Each row is a point on a tangle of strands that fork, close into loops and nearly touch. The rows are in no order.
Points whose rows are less than 27.4 apart are linked; no others are.
q_429: [  9  -6 -10  13   0 -30   4 -38  11   2  33]
q_412: [-12  -3   1 -11  -2  12  12  23   5   5 -22]
q_865: [  0   7  -8  11  -9  -5 -30 -22  -1 -10  18]
q_759: [  1 -21  17 -29  15   7  19  25   2   0 -13]
q_85: [ 12 -16   9 -28  23  -5  21  -5   8   6  19]
q_330: [-10  11  -5  14 -11  18  19  26  -1  14 -29]
q_861: [  4 -17   6 -31  17   3  23   4  11   6  10]
q_878: [ -7  -4   6 -19   5   6  10  16   2   3 -12]
q_236: [-20   4 -25  -9 -11 -11 -22 -29  22   3  24]
q_584: [ 10 -10 -10  15  -5 -33  -5 -46  10 -11  36]
q_534: [-11  16 -11   7 -11  10  -1   8   1   9 -12]
q_485: [-24 -23   5 -26   2  11   1  34  13  -4 -33]
q_908: [ -5  25 -16  30 -20  16 -12   2  -6   7  -7]
q_380: [-14  24 -26  27 -25  14  -7  -4   6  15  -5]
q_285: [ 16  -5   7  -8  20 -20   8 -18   1   1  25]
q_443: [ -3  21  -1  17 -13  21  -7  20 -18  -2 -27]
q_299: [-20 -19   6 -48   9   1  -5  11  13  -9  -6]
q_100: [  5  16   4  18  -3  14  20  22 -10  12 -22]
q_899: [ 11  24  -9  52 -21  14 -15  -5 -14   2   2]
q_806: [ 8  5  3  0  8 -8  0 -9 -4  2  9]
q_754: [ -4   5  12  -2  -1  14  -1  30 -16  -6 -34]
q_22: [ 14  24   4  36 -11  16 -18   6 -26  -5  -6]
q_830: [ -9  -1 -10 -14  -1 -16 -31 -30  10 -10  26]
q_527: [ 15  21  -1  52 -19  16 -23  -3 -20  -8   6]
q_994: [-30  10 -29  -6 -18   7   1  -2  25  17  -1]
q_173: [ -2  22 -10  21 -13  11  -4   4  -7   9 -10]
q_99: [  7   7   6   6   4   9  25  18  -7  12 -15]
q_597: [ 20  18  -4  54 -15   0  -5 -15 -15   2   8]
q_510: [  8  -5  20 -25  19  -2   6  11  -9  -4  -4]
q_845: [ 37   6  16  34  10 -18   4 -16 -26  -8  13]
q_222: [ 36  10  10  46   4 -14   8 -15 -23  -2  11]
q_418: [ 15  -5   5   8   2 -21 -26 -32  -9 -22  27]
q_446: [ 20  -2   8  22  -3 -17 -25 -29 -14 -24  25]
q_84: [ -6   6 -18  11 -14  -8 -28 -29   9  -5  21]
q_672: [-19  -2 -19 -23  -2 -16 -22 -30  23  -1  27]
q_774: [-13 -27  -5 -36   6  10  22  13  24   8  -3]
q_833: [  4  -3  -1  -6   4 -19 -27 -28  -1 -15  26]
q_999: [-14   7 -23   3 -13  -8 -23 -27  15   1  20]
q_379: [  8  24   3  26  -9  18 -12  14 -24  -3 -17]
q_13: [ -8 -32  -4 -25   5  17  31  22  22  13 -13]
q_772: [  3   1  22  -9   7  10   2  30 -20  -8 -31]
q_573: [  8   4  -5   8   5 -15   4 -19   4   7  20]
q_633: [  3  -1  15 -16  10   4   8  16  -9  -1 -13]
q_414: [ -8 -25   6 -24   6  13  23  26  12   7 -18]
q_347: [-26  19 -32  12 -25  11  -4  -5  18  17  -4]
q_168: [ -7  11   6   7  -8  19  -6  30 -16  -6 -37]
q_693: [ 28  14   2  51  -7  -7   2 -15 -19   0   9]
q_915: [ 11   6  -3  23  -7  -9 -22 -24  -8 -11  19]
q_49: [ 11  -2  -5  13   6 -23   6 -28   5   5  28]
q_233: [-16 -14   4 -47  12  -4  -8   2  13  -7   4]
q_106: [-18  10 -17  -4 -11   6  -1   1  11  10  -5]
q_828: [ 19 -13   3  10   6 -37  -2 -42  -1 -15  36]
q_654: [-14   5  -4   4 -10  16  15  26   4  10 -30]
q_235: [ -9 -17  -3 -30   7   6  21   9  18  10   1]
q_827: [  3 -25  25 -29  17   8  16  32  -5  -4 -22]
q_9: [ 17  -8   6  -2  15 -29  -4 -29  -3  -9  30]
q_322: [  2 -12  26 -23  15   7   6  32 -13  -9 -27]
q_690: [ 14  -6  10 -14  22 -10  17  -6   1   5  18]
q_665: [-16 -18  11 -38   9   4  -1  20   6  -8 -17]
q_523: [-21 -13   0 -14  -2  13   8  30  11   3 -29]
q_790: [-23 -24   8 -35   5   7  -4  28  10  -9 -27]
q_264: [ 11  -1  12 -15  18  -7  10  -1  -4   2   8]
q_716: [ 3 -1  5 -5  7  7 26 14  2 12 -7]

A fork is a point with three links, a tip a point with one. Leave the first point through the second and follow the links. Name the first fork or tip that comes.
q_49 / q_429 | q_690
q_654 / q_330 | q_878
q_878 / q_633 | q_264
q_100 / q_330 | q_412
q_790 / q_665 | q_233
q_22 / q_527 | q_845

Name the points in between on the shortest way along the links from the first point to the second, in order.
q_347 / q_534 | q_994 > q_106
q_236 / q_418 | q_672 > q_830 > q_833
q_690 / q_100 | q_264 > q_510 > q_633 > q_878 > q_716 > q_99
q_790 / q_510 | q_485 > q_523 > q_412 > q_878 > q_633
q_22 / q_772 | q_379 > q_443 > q_168 > q_754
q_827 / q_13 | q_759 > q_414
